A landscape with many valleys, sampled at points; each row gives a point and its height.
From any point a ball rolls to the lowest of the 2 points nearest to it. It stops when none of these is lower. Distance is the straight distance between rows; heights are no part of it.
Z765 h=5.69: [105 141  98 122 129 142 100 132 116 110 123 123 105 118 158  90 112 162
 128 172]
Z201 h=2.19: [126 156 131 121 133 111 119 116 113  93 125  63 139  95 138 149 142 128
 123  85]
Z235 h=4.19: [191 163 113 136  84 154 194 131  74 111 151 119 129 141 120 112 138 160
 103 169]
Z724 h=5.28: [100  90 126 108 116 182  85 124 145 103 122 164 123 115 143 126 148 111
 165 168]
Z810 h=6.63: [139 116 130 140 146 114 143 111 137 130  92 129 196 162 143 108 118 122
 117 162]
Z70 h=1.04: [120 143 136 105 147 134 102 157 126  97 174  89  85 133 139 138 115 157
 143  84]
Z464 h=5.50: [127 114 151 123 133 140  48 157 168 115  87 128 138  84 172 121 127  88
 169 143]
Z933 h=2.00: [120  86 123 120 137 112 119 117 102  99 128 133 153 138 149 135 127 106
  96  82]
Z509 h=2.38: [ 71  86 107 146 163 124 151 157  82 153  66 150 154  76 122 155 129 122
 161 141]
Z42 h=7.52: [187 149 108 154  73 172 212  81 122 173 143 145  91 135 129 114 137 162
  71 142]
Z435 h=1.78: [195 199 140  88 107 162 134 196 143 121 140 143  83 157 119  57 141 137
 118  98]
Z391 h=7.90: [185 169 103  83  70 156 208 136 130 137 156 113  42 128 133 101 150 142
 105 164]
Z184 h=3.74: [ 98  94 161 173 119 121  61  85 174 164 182 155 160 112 106 165 139  73
 138 133]
Z917 h=7.25: [175 172 105 146 107 105 101 120  78 112 140 137 141 170 135  72 141 151
 100 145]
Z412 h=5.58: [142 104 131 114 114 150 186 118 178 168 104 104  89 138 161 103 106 179
 114 128]
Z805 h=5.96: [ 72 155 100 151 159 103  90 135  78 116 143 118 133 129 144 131  97 151
 127 153]
Z653 h=1.35: [120 159 165 134 107 121 120 152 128 112 237  94 100 150  65  96 137 105
 137 145]
Z267 h=2.57: [100 132 149 146 125  95  45 138 152 147 154  85 120  90 129 175 118  98
 156 128]
Z272 h=3.71: [127 123 103 152 154 143 209  95  86 116 128 146 128 149 110  95 123 131
 105 163]
Z16 h=4.02: [112 156  77 147 135 127 157 114  64 112 144 159 134 163 111 110 126 143
 117 123]
Z800 h=4.91: [174 113 105 116 121 146 183 127 143 136 112 142  89 130 131 180 104 181
 130 170]
Z956 h=2.23: [139 133 168 138 104 116  91 106 141  96 187 108 136 168 111  84 133  80
  90 168]
Z501 h=5.32: [123 118  64 143 151 110 142 110 120 124 107 154 116 121 170  94 140 138
 117 181]
Z215 h=2.99: [ 97 111 103 135 151 143 180 115 111 123  81 141 163 110 122 142 132 149
 140 131]
Z300 h=3.34: [ 84 133 142 170 164 117  77 129 142 143 128 138 179  79 104 199 123  58
 156 135]
Z911 h=1.62: [127 149 138 155 167 102 100 131 122 100 168 106 139 121 134 148  95 128
 114  88]
Z197 h=6.80: [145 160 122 145 108 139 181 112 108 128 145 118 112 162 164  85 140 155
  84 101]
Z51 h=5.27: [159 114  75 153 161  93 204 114 150 165  61 163 105  83  78 169  69 120
  83 123]
Z644 h=5.18: [122  79 152 106 113 138  75 122 152 132  88 122 150 101 158 125 144 115
 126 103]
Z733 h=7.08: [208 162 105 147 117 126 140 113  98 137 107 172 124 144 172 104 128 148
  90 137]
Z162 h=3.98: [124  83 114  80 102 110 154 130  96 161  87  98 129 118 142 173 158 149
 143 118]
Z390 h=4.71: [137 104  86 138 162  80 173 125  98 138  42 181 136 119 102 115 141 118
 118  88]
Z318 h=0.64: [167 160 130  55 123 150 124 173 154 113 109 133  76 152 113  93 151 156
 153 110]
Z842 h=3.87: [ 64  89 153 149 126 134  69 109 148 153 139 132 163 103 104 151 133  99
 133  89]
Z361 h=2.02: [112 123 184 134  99 116  78 117 174 134 212 123 111 158 120  85 121  93
 129 140]
Z425 h=6.56: [106 149 164 150 141 142 140 112 110  98 177 103 176 158 114 143 102 132
 127 152]
Z872 h=1.75: [133 160 159 147  82 140 102 163 110 105 205  95 143 144  74  84  92 142
 140 163]
Z704 h=4.03: [ 66  78 141 162 130 101  84 114 112 196  89 139 191 108  87 138 140  91
 140  91]
Z639 h=1.74: [100 144 167 101  91 172 100 141 136 113 179 119 159 158  96 126 141 120
 170 181]
Z468 h=4.60: [181  79  96 131 145 132 122 124 106  85 114 179 117 121 157 140 127 154
 127 143]
Z717 h=5.83: [126 150 156  93 126 159  77 154 186 120 135 122 121 128 142 109 135  84
 178 148]
Z735 h=6.28: [112 106 160  82 122 150 137 141 142 116 129  79 154 123 150 161 151 110
 168 114]
Z302 h=6.89: [172 148  92 155 131 127 172 110  98 141  92 162 143 131 152 142 115 175
 110  98]
Z812 h=4.58: [179 139 110 137 112 155 212 107 110 115 125 150 133 118 100 145 117 186
 102 179]
Z33 h=5.61: [114  95 130  52 112 159  82 149 158 131 105 148  74 145 143 130 162 125
 168 143]
Z602 h=5.26: [179  95 136  85  94 142 186 131 179 142 118 123  66 141 150 151 139 155
 118 151]
Z423 h=6.07: [103 136 180  77 109 176 114 158 197 128 119 116 165 119 160 145 156  90
 202 125]
Z527 h=3.97: [199 156 110 106 135 127 157 130 130 101  95 111  80 109 184 104 138 140
 120 116]
Z969 h=4.88: [119  77 114 119 142 143 135 103 155 117  85 158 124 118 167 119 130 113
 143 177]
Z25 h=6.25: [103 162 176 116 151 138 134 156 172 106 152  72 141 124 165  94 121 119
 162 107]
Z507 h=7.33: [147 150 128 146 113 136 112 117 110  83 142 152 172 157 105  88 112 136
 103 177]
Z457 h=2.93: [ 75 110 129 138 149 132  93 147 107 154  88 141 190  87 123 183 132 115
 168 130]
Z588 h=6.72: [159 121 127 132 145 125 137 149 118 117  95 132 145 134 172 154  99 169
 136  92]
Z706 h=7.04: [141 123  99 151 121 128 193 110 103 176 112 143  91 170 179 121 141 135
  91 122]
Z437 h=4.29: [ 90 105 119 142 162  92 136 105 131 143  90 130 176 113 110  84 122 112
 100  70]
Z976 h=6.06: [ 88 171 179 132 133 142  88 139 163 129 166  95 131 125 157 113 115  83
 157 156]
Z852 h=2.07: [131 170 163 155 120 124  74 138 141  95 200 123 117 138  79 121  83 153
 108 148]
Z129 h=2.74: [122  89  93 126 141 119 163 145  74 141 115 132 106 116 164 144 141 124
 105  73]
Z634 h=6.79: [175 101 120 125 123 128 169  97 144 138  47 120 169 139 143 152 129 153
 116 164]
Z523 h=4.85: [ 99  50 131 115 131 134 130 128 141 159  59 106 139  68 153 101 142 130
 112 128]
Z106 h=3.40: [107 142 100 150 158 106 216  94 105 116  89 138 162 146 103 110 120 118
 129 115]
Z7 h=1.30: [ 93 146  95 162 156  97 110 112  97 109 106 179 173 139  63 130 103 140
 126 111]
Z399 h=2.54: [146 127 123 119 125 110  75 113 144  80 157 122 125 134 142  99 138  88
 118 140]
Z617 h=5.01: [158  97  90 168 174 103 212 132 105 158  50 160 120  86 118 156 111 116
 102  88]
Z582 h=4.44: [ 72  99 108 152 180  91 150 133 126 140  55 166 154  97  88  91 116 104
 142  92]
Z292 h=7.70: [181 154  91 109  86 130 203  99 146 175 138 132  53 135 143 137 134 136
  78 153]
Z965 h=3.11: [119 137 127  82 111 111  44 149 131 128 120  88 127 106 124 155 150 122
 179 126]
Z470 h=1.70: [102 128 142 177 133  92  62  80 140 118 173 145 123 118  78 145  99 140
  98 106]
Z532 h=2.03: [ 90 127 164 122 111 144  23 158 190 152 151 115 111  59 111 179 140  75
 160 119]
Z632 h=0.17: [ 81 165 155  93 138 122  96 156 156 129 179  70  78 133 110 140 144 103
 152  80]
Z455 h=4.27: [146  63 110  97 144 129 147 142 160 151  75 127  95  77 164 136 141 122
 129 155]
Z228 h=1.85: [105 112 174 115 109 140  58 130 170 117 200 151  83 146  88 115 124 128
 123 109]
Z224 h=3.45: [ 93 103 102 110 115 119  96 140  88 137 109 106 149 113 121 171 148 140
 153 126]
Z478 h=1.13: [ 98 161 169 134  90 161  62 123 151 112 192 121 134 106  77 148 123 113
 166 154]
Z880 h=1.01: [132  83 152 151 178 102 160 152 124 165  23 144 192  98 108 139 111 127
 126 107]
Z132 h=6.50: [ 80 123 145 163 147 125 115 117 147 155 116 143 172 142 164 101 100 121
 136 153]
Z594 h=7.28: [206 152 131 115  96 118 122 145 110 130 121 132 128 181 179 138 147 148
 116 118]
Z450 h=2.35: [107 146 150  82  88 151 133 163 123 113 165 105 113 178 111  95 143 132
 152 150]
Z845 h=6.11: [ 89 143 113 163 153  80  71 130  93 135 130 110 167 125 120 178  92 115
 144 143]
Z295 h=6.45: [107 122 160 135 125 138 100 112 123 108 158 105 175 147 135 170 135 104
 158 118]
Z358 h=2.90: [135 160 104 126 119 108 153 117  83 110 130  79 133 147 145 144 159 147
 131 119]
Z330 h=0.91: [ 94 169 123 108 113 122  90 121 128 115 210  82  92 134  91 121 135 127
 134 134]
Z282 h=7.36: [181 130  86 157 115 167 213  78 118 159 119 205 104 136 102 123 128 153
  64 137]
Z210 h=4.39: [139  73 129 116 118 112 182 129  71 180  55 124 150  98 116 168 159 169
 119 103]
Z71 h=2.29: [186 178 161 122  92 118  67 143 133  93 186 129 113 150 104  97 114 146
 102 114]
Z84 h=6.51: [155 106 146  91 124 146 142 149 149 127 120 116 109 141 172 141 144 133
 139  81]
Z825 h=6.44: [127 162 155  89 163 149 158 168 181  97 155  78  90 149 138  73 146  93
 160 121]
Z185 h=3.61: [140 173  87 112 104 129 187 112  93 114 124  91 111 149 129 111 137 162
 117 187]
Z562 h=1.84: [108 101 145 142 109 113  77 116 133 131 189 148 107 155 120 121 109 135
  93  78]
Z633 h=3.68: [190 156 133 114 126 161 130 154 118  74 153 133 114 137 152 123 104 147
 135 119]
Z960 h=7.24: [145 108  89 149 132 106 218  82 131 180  99 172  90 140 119 129 123 138
  78 127]
Z418 h=1.57: [ 88 121 171 133 100 149  46 125 182 135 180 145 100  98  94 162 138 116
 167 113]
Z182 h=6.61: [ 92  95 134 157 144 113 130 131 117 174  92 150 156 166 159 130  97 155
 125 115]
Z592 h=1.61: [131  98 120 151 182  85 100 128 101 108 139 176 163 160 107 155 106  92
 102 103]
Z866 h=4.18: [155 133 103 111 113 150 121 139  90  82 135 153 138 140 133 158 130 157
 145 165]
Z890 h=3.58: [117 116 158 201 161 105  75 103 180 149 164 130 146  66 121 202 133  63
 152 144]
Z922 h=1.53: [ 78 130 114 176 157  95 115  86 127 107 141 136 156 104  76 136 119 127
 131  99]
Z557 h=4.17: [ 98 110 130 153 167  66 120 117 122 173  91 130 187 141  69 127 124  71
 118  66]
Z3 h=1.65: [119  78 119 150 175 117 171 150 104 184  21 152 138  82  88 144 133 129
 135 147]
Z833 h=6.31: [ 64 135 159 135 135 155 112 147 160 156 115 111 159 123 181 143 105 106
 172 149]
Z891 h=6.66: [118 165 159 133 111 134 168 127  96 109 178 112 146 168 141 105 108 148
 112 115]
Z954 h=4.92: [202 130  84 115  99 125 157 121 113 150  81 135  74  80 170 141 153 161
 107 106]
Z356 h=2.94: [ 89 134 119  98  98 146 156 108 105 106 159  99 122 148 128 103 152 138
 150 183]
Z747 h=4.22: [104 172  96 158 132 111 107 102  72 108 184 132 124 143  85 121 138 146
  99 105]
Z116 h=2.44: [177 201 155  84 120 143  94 171 160 115 176 124  92 147  64  94 137 138
 127  99]
Z164 h=3.53: [142  67  82 112 140 119 179 119 129 132  99 134  84 111 162 142 138 137
  95 119]
Z194 h=3.08: [168 147 127 103 143 125 102 146 141  67 141 102 115 117 190 107 137 115
 127 122]
Z37 h=6.67: [158 142 157  80 131 172 189 181 176 140 136 106  84 182 144  74 132 114
 135 135]

Where does a ball stop that starts at each point below?
Z468 | Z7
Z805 | Z7
Z464 | Z7
Z33 | Z7

Call two points neighbours if one is among the 2 nearest of the other. Go from one point of each pair to the other, from neighbour to neighbour, staying as low as possible. Name the highest point that can't be avoided.
Z478 and Z880 | Z224
Z632 and Z880 | Z185
Z318 and Z632 | Z116
